Points, in no order, along strands that fork and pass close to each other.
In the rows, 128 means zero.
Points whose rows are less than 96.6 apart are linked; no others are. Some points are linked to none.
Z12: 119,117,142,118,119,121,115,124,164,110,116,135,159,160,138,76,113,111,133,84,150,121,114,125,133,124,108,109,139
Z460: 102,127,130,130,107,136,118,129,104,142,124,102,132,120,120,79,130,135,94,109,117,128,140,128,91,128,121,104,135
Z26: 105,133,71,145,137,142,156,124,113,128,139,106,89,147,116,129,137,105,124,130,105,89,140,146,89,128,139,143,131
Z521: 98,140,98,113,123,117,171,139,137,171,151,141,129,108,96,157,130,134,124,139,107,158,132,150,154,134,150,139,119
Z780: 149,113,137,147,141,165,131,134,152,120,154,101,107,119,149,90,119,126,113,139,116,92,125,127,93,126,117,146,112
Z825: 163,142,155,136,154,151,102,126,156,119,133,148,149,150,115,118,115,103,138,154,101,167,150,125,138,138,120,139,133
Z345: 129,102,112,133,143,137,115,136,105,142,117,147,111,112,148,129,149,148,112,145,121,77,145,108,144,123,94,127,95
Z988: 136,119,104,107,143,111,150,132,154,160,161,143,118,135,111,102,146,141,112,92,129,106,122,126,138,126,128,135,123
Z933: 160,121,131,141,146,119,117,110,154,164,159,124,115,141,133,123,132,146,113,112,136,121,140,128,123,160,101,83,140
Z405: 94,129,94,109,116,132,192,116,125,144,141,146,97,108,109,180,142,120,135,164,100,142,121,148,174,102,130,147,127
Z590: 71,108,131,114,141,103,135,124,161,126,134,138,121,147,127,142,109,101,121,73,135,142,122,131,117,135,175,130,121
Z444: 126,150,102,124,106,132,144,142,96,114,97,129,126,124,123,155,131,151,136,169,137,132,97,121,135,148,131,162,123
Z922: 133,151,153,124,112,116,117,141,148,92,116,146,129,156,135,144,97,122,127,150,103,127,148,148,108,74,118,138,128
Z290: 153,108,100,115,143,125,134,147,130,154,153,132,109,123,92,129,165,131,115,133,131,102,146,159,128,139,133,137,111
Z661: 136,131,75,136,137,132,145,116,106,147,151,131,94,118,118,156,129,119,133,155,144,105,110,114,132,123,144,122,117
Z215: 108,107,149,149,157,119,136,141,131,124,117,151,142,161,107,183,125,106,161,121,115,146,107,130,163,144,127,138,149
Z218: 104,108,140,136,150,130,120,125,138,127,103,115,176,159,145,136,112,137,120,79,127,133,132,102,124,117,122,141,119
Z464: 57,125,143,131,133,100,128,119,148,118,111,127,111,143,152,171,115,124,117,67,120,135,134,142,96,115,149,116,138
Z938: 134,142,103,162,122,93,133,124,90,138,179,110,122,74,119,106,177,146,142,98,127,113,96,113,92,138,95,103,148
Z818: 142,144,125,157,142,128,99,130,125,140,171,106,172,76,126,78,141,139,135,112,142,143,120,96,94,156,109,107,149
Z794: 151,137,144,117,143,143,100,119,147,133,104,124,183,154,107,116,118,114,132,129,102,174,176,139,121,125,118,122,149
Z882: 158,127,128,131,109,115,89,153,68,130,145,136,126,63,150,98,168,159,121,117,166,87,100,129,117,117,128,115,111
Z75: 118,109,157,128,158,112,149,113,138,118,112,145,108,168,141,200,136,81,131,97,137,150,133,162,103,115,155,140,136
Z124: 104,131,124,128,139,149,104,118,144,141,113,78,180,136,138,92,111,140,124,85,141,152,127,122,115,163,119,106,169
Z763: 149,121,166,110,133,166,98,135,144,111,115,116,152,120,127,99,119,123,113,182,110,156,142,145,135,122,122,139,125
Z3: 122,152,93,112,102,108,141,133,141,115,135,112,83,103,124,110,161,149,152,115,151,87,147,110,94,131,138,144,127
Z809: 144,140,156,103,112,144,93,116,163,118,135,128,157,135,119,112,94,94,136,146,133,144,150,134,109,103,165,116,120
Z326: 109,101,166,112,105,132,121,154,126,93,71,134,147,142,141,142,112,142,129,150,111,132,124,165,148,102,132,173,112
Z909: 128,120,154,132,169,114,146,121,158,123,133,146,129,140,138,158,119,102,141,104,118,168,119,120,146,150,147,158,142
Z919: 152,134,106,140,127,129,121,130,123,110,156,99,72,91,130,114,151,156,143,140,132,76,141,86,100,131,130,146,120
Z7: 154,121,154,97,97,141,124,155,115,91,94,137,137,135,114,89,122,128,140,144,144,140,105,127,156,129,138,134,120
Z959: 96,126,96,155,125,122,139,129,138,113,136,103,87,159,131,138,119,95,144,103,102,104,111,134,104,152,123,118,139
Z614: 167,117,156,96,128,164,90,143,147,130,128,94,166,107,132,77,116,149,126,147,143,138,155,118,143,133,122,136,138
Z624: 180,152,122,137,134,126,131,134,107,150,176,163,132,81,130,122,158,139,121,162,147,132,95,136,139,152,114,105,136
Z982: 133,117,174,92,110,150,108,134,144,90,116,104,121,130,122,106,90,92,141,149,142,143,139,125,122,85,173,137,118
Z472: 135,125,128,147,135,153,123,137,152,129,170,112,138,85,153,66,128,115,128,135,141,114,120,100,98,154,113,120,120
Z47: 98,126,54,131,145,124,176,115,106,161,184,112,86,87,134,156,180,138,152,101,131,92,100,106,141,126,127,132,145
Z177: 162,128,132,130,121,126,119,132,113,114,100,142,124,161,135,118,120,131,109,153,117,103,144,144,113,82,107,137,116
Z967: 123,138,79,162,132,106,161,122,94,150,196,128,87,78,126,122,168,132,148,104,136,86,82,93,115,127,127,113,137
Z669: 167,144,134,118,103,115,133,122,117,131,110,164,135,149,93,146,129,150,134,174,130,176,120,147,170,141,149,130,120
Z823: 78,97,157,127,123,129,123,152,136,92,84,114,127,146,142,149,106,117,133,110,113,118,129,151,125,113,151,167,123
Z977: 131,103,163,97,118,162,114,152,148,72,120,96,114,133,140,116,95,114,131,144,127,105,123,129,125,69,132,152,115
Z516: 90,119,69,113,134,125,182,116,126,159,161,115,83,107,119,179,159,139,138,125,109,117,130,122,157,115,127,150,137
Z299: 156,134,133,162,147,127,150,101,120,144,160,156,89,124,150,141,129,113,124,147,132,144,110,133,148,150,103,103,140
Z657: 83,139,153,145,144,105,150,107,146,116,126,158,114,151,149,193,114,93,132,97,114,151,124,123,103,113,138,120,149
Z173: 123,123,165,97,95,129,91,124,130,116,92,101,143,142,152,127,108,135,114,143,139,145,164,153,133,87,124,123,131
Z97: 92,103,121,122,127,121,134,136,119,161,100,134,149,132,116,144,121,134,109,107,135,135,127,141,148,138,153,142,95
Z504: 140,136,139,147,121,115,120,129,165,115,139,147,128,165,143,112,99,128,141,91,140,104,105,102,139,119,115,129,126
Z55: 124,137,127,128,148,133,155,129,146,162,154,148,141,116,109,160,95,122,111,165,105,153,144,152,140,114,145,149,110
Z161: 178,148,109,141,153,135,161,122,121,137,168,132,100,108,123,128,158,103,126,158,147,141,105,144,130,166,116,128,140
Z146: 162,106,112,126,162,150,143,124,98,142,128,116,93,121,136,129,170,138,100,153,119,115,144,161,123,151,127,135,118
Z96: 160,137,124,136,132,119,128,121,135,148,135,137,127,167,97,137,122,119,119,116,144,138,124,137,125,117,156,118,135
Z40: 159,134,141,133,167,141,125,119,145,124,132,143,140,159,91,167,139,94,152,146,95,175,146,151,139,151,120,137,161
Z36: 91,134,94,143,130,149,132,127,111,119,115,112,73,124,151,123,149,114,113,122,87,66,152,145,99,110,120,134,113
Z305: 136,126,145,171,145,140,134,123,136,103,150,120,101,147,130,103,95,103,126,135,105,122,114,109,115,133,125,124,118
Z473: 152,128,147,105,113,160,77,124,154,133,127,102,182,139,121,86,89,115,137,126,156,147,150,120,144,114,139,110,142
Z581: 134,125,151,113,108,120,115,133,129,147,96,140,147,133,136,127,135,159,113,142,134,146,136,155,149,152,100,111,128
Z137: 132,144,125,140,149,126,136,114,114,144,102,126,189,140,134,115,130,148,116,96,129,149,145,99,128,127,110,120,139
Z880: 169,155,122,119,104,145,100,122,133,139,146,123,135,119,122,130,116,139,127,177,150,149,145,123,119,152,165,121,138
Z474: 99,148,120,124,109,100,164,134,122,131,107,142,109,151,130,182,116,139,131,113,114,135,104,154,151,115,135,147,127
Z199: 110,115,110,125,124,115,134,127,103,138,130,129,105,97,140,140,181,180,130,113,128,94,144,96,133,141,102,123,112
Z868: 130,122,137,119,115,129,119,133,144,117,113,114,92,142,132,144,119,151,120,137,123,125,152,137,132,133,144,146,120
Z125: 120,115,165,123,143,103,125,126,137,121,96,177,170,146,94,191,118,126,157,190,98,172,134,148,158,104,148,164,109
Z434: 122,116,120,126,123,106,151,113,134,157,144,138,109,144,92,133,145,155,126,100,105,133,130,108,154,133,107,99,129
Z312: 100,109,117,142,136,134,139,133,149,107,121,123,108,155,126,129,118,89,129,93,145,113,101,133,128,151,147,132,123
Z608: 112,137,182,119,125,116,100,134,172,118,110,145,160,157,152,132,101,136,113,122,121,135,158,152,131,89,123,124,134
Z914: 101,155,115,113,96,101,156,126,119,123,94,145,126,128,128,142,136,143,120,111,128,127,136,132,122,122,127,118,129
Z947: 153,137,132,108,114,152,111,134,107,121,128,115,132,83,139,116,117,141,111,175,174,122,131,122,123,136,152,129,107
Z822: 124,154,96,111,102,134,138,145,102,105,110,116,107,89,142,123,148,141,147,138,164,108,122,106,111,145,128,152,123
Z109: 121,104,117,101,107,158,98,134,147,112,122,106,91,110,147,100,125,124,119,135,135,58,158,130,107,90,115,117,103
Z549: 124,127,119,131,157,127,140,98,150,153,142,155,136,153,79,167,123,100,145,131,99,182,145,113,159,138,125,110,149
Z925: 137,134,108,149,112,109,116,127,88,137,147,101,125,109,107,80,160,141,118,103,120,102,125,119,76,120,97,94,138
Z908: 148,105,130,119,106,125,114,149,87,130,125,138,121,105,133,102,152,145,110,131,143,88,117,122,147,119,118,110,103
Z983: 120,159,140,163,130,120,145,121,131,101,122,130,123,154,177,134,104,135,138,114,132,123,91,106,130,123,103,132,138
Z800: 78,134,92,108,113,115,137,121,117,133,100,135,105,122,136,144,151,117,118,105,117,86,151,146,116,105,141,133,103
Z217: 150,140,126,119,130,113,149,117,113,151,115,156,118,133,115,160,147,143,118,150,129,159,121,172,152,145,122,115,131
Z8: 167,147,127,121,129,121,118,123,121,150,163,147,130,108,128,104,144,130,100,133,141,133,140,145,122,140,110,95,130
Z552: 98,131,127,147,132,146,107,122,146,133,124,108,166,148,129,106,108,103,159,98,123,163,109,148,139,191,125,93,161
Z126: 153,141,131,157,135,112,160,121,117,127,141,137,110,132,155,112,130,148,133,129,130,134,92,109,148,158,110,125,142
Z156: 104,128,140,120,102,119,112,121,114,148,81,115,167,142,169,138,114,155,102,123,147,139,141,143,139,120,111,105,133
Z808: 118,121,128,102,99,155,111,151,142,90,123,91,132,120,144,100,112,110,123,143,152,97,134,148,107,89,107,136,130
Z197: 163,129,121,143,122,142,111,138,48,111,115,121,147,73,141,103,172,145,115,152,151,112,106,120,99,128,121,119,125
Z264: 123,137,137,119,138,128,115,133,153,131,129,168,170,128,123,182,91,112,136,179,126,153,140,162,157,112,151,164,107
Z319: 158,141,144,121,120,135,115,140,128,115,115,158,154,149,108,115,108,124,139,150,129,158,96,143,182,149,161,148,127
Z122: 111,122,92,97,137,105,166,134,133,161,162,128,104,88,128,153,173,181,128,119,122,121,147,114,139,138,116,142,134
Z641: 138,133,159,122,118,92,127,107,114,136,95,167,165,148,99,173,114,122,150,158,125,183,129,158,157,126,165,129,122
Z62: 145,132,108,150,114,142,117,122,94,119,136,126,122,129,123,86,113,108,127,138,148,74,106,91,104,92,122,99,99
Z538: 111,115,151,146,184,124,115,112,161,123,135,133,172,165,139,149,106,107,154,82,130,152,131,100,138,134,128,136,141
Z528: 115,129,135,147,136,135,119,130,132,142,142,123,132,129,120,112,107,123,128,113,114,159,125,130,143,175,141,108,141
Z31: 120,112,141,98,108,122,130,138,137,109,103,126,142,135,122,86,115,125,124,101,145,134,130,134,134,117,146,129,118
Z56: 109,145,127,149,132,118,152,137,122,129,128,132,128,166,127,173,99,116,142,130,93,148,98,146,157,119,99,142,160
Z907: 155,155,118,130,139,123,122,123,128,149,147,131,193,132,124,86,137,133,134,106,151,136,122,107,124,151,117,118,152
Z361: 108,116,121,124,96,141,122,130,130,98,125,90,91,135,115,98,117,107,139,119,113,106,130,99,82,116,140,120,114
Z306: 135,114,121,143,156,132,136,114,141,173,157,108,121,124,121,138,142,145,114,102,126,150,134,131,142,193,115,113,152
Z5: 116,122,123,116,127,117,139,116,154,134,130,160,133,145,87,132,135,106,156,98,114,143,130,93,149,145,112,98,130
Z45: 110,124,156,119,129,112,127,143,136,118,72,141,159,150,122,196,121,147,136,175,101,150,144,155,149,104,124,176,126
Z179: 132,136,133,115,102,150,112,125,108,109,115,101,143,105,104,79,130,100,120,134,127,155,146,117,86,132,125,105,136
Z963: 80,87,183,120,121,104,84,150,145,105,111,159,161,158,134,185,105,114,152,103,129,123,121,136,151,118,135,128,131
Z89: 179,131,147,121,124,139,108,128,91,116,116,102,114,91,157,102,156,165,120,156,160,127,119,126,113,144,124,125,125
Z675: 166,137,111,140,155,147,155,117,134,119,150,125,92,106,140,113,146,112,111,150,128,121,139,139,92,133,123,154,116
Z29: 99,112,147,128,131,142,119,135,147,120,124,122,152,125,168,112,79,122,119,106,132,111,136,92,134,102,132,149,111
Z595: 91,125,117,143,140,111,134,117,125,146,141,102,101,112,155,93,143,166,119,75,134,98,113,97,116,151,144,115,130
Z813: 137,133,141,169,120,131,123,118,94,125,117,134,112,137,129,102,110,119,113,124,123,121,123,82,118,114,126,105,110
Z471: 128,124,111,109,107,123,128,133,89,128,82,133,140,108,101,145,149,152,117,179,132,140,134,137,137,121,144,137,114
Z278: 167,137,102,150,122,134,129,118,99,115,145,109,120,100,122,115,139,137,146,142,144,86,115,82,103,113,112,121,129

Follow the links from the first point to the second, and from the first to the third. Name the last point that the two ways share.
Z47 / Z818 / Z444 | Z780
Z5 / Z538 / Z12 | Z675
Z319 / Z822 / Z982 | Z675
Z590 / Z933 / Z471 | Z780
Z26 / Z173 / Z125 | Z669
Z818 / Z581 / Z89 | Z669
Z528 / Z880 / Z988 | Z161
Z938 / Z528 / Z29 | Z161
Z434 / Z326 / Z405 | Z125

A fork is a point with three links. Follow the links from the first point to the second and name the forks in between, in order.
Z173 / Z919 | Z669 Z161 Z675 Z780
Z12 / Z947 | Z669 Z125 Z516
Z780 / Z967 | Z675 Z161 Z669 Z125 Z516
Z959 / Z472 | Z218
Z808 / Z907 | Z825 Z675 Z780
Z199 / Z988 | Z516 Z125 Z669 Z161 Z675
Z218 / Z521 | Z780 Z675 Z161 Z669 Z125

A fork is a point with three links, a tip a point with one. Leave the first point through the second and follow the links. Name the first fork or tip that comes.
Z75 / Z657 | Z218
Z880 / Z947 | Z516
Z471 / Z444 | Z780
Z538 / Z909 | Z75
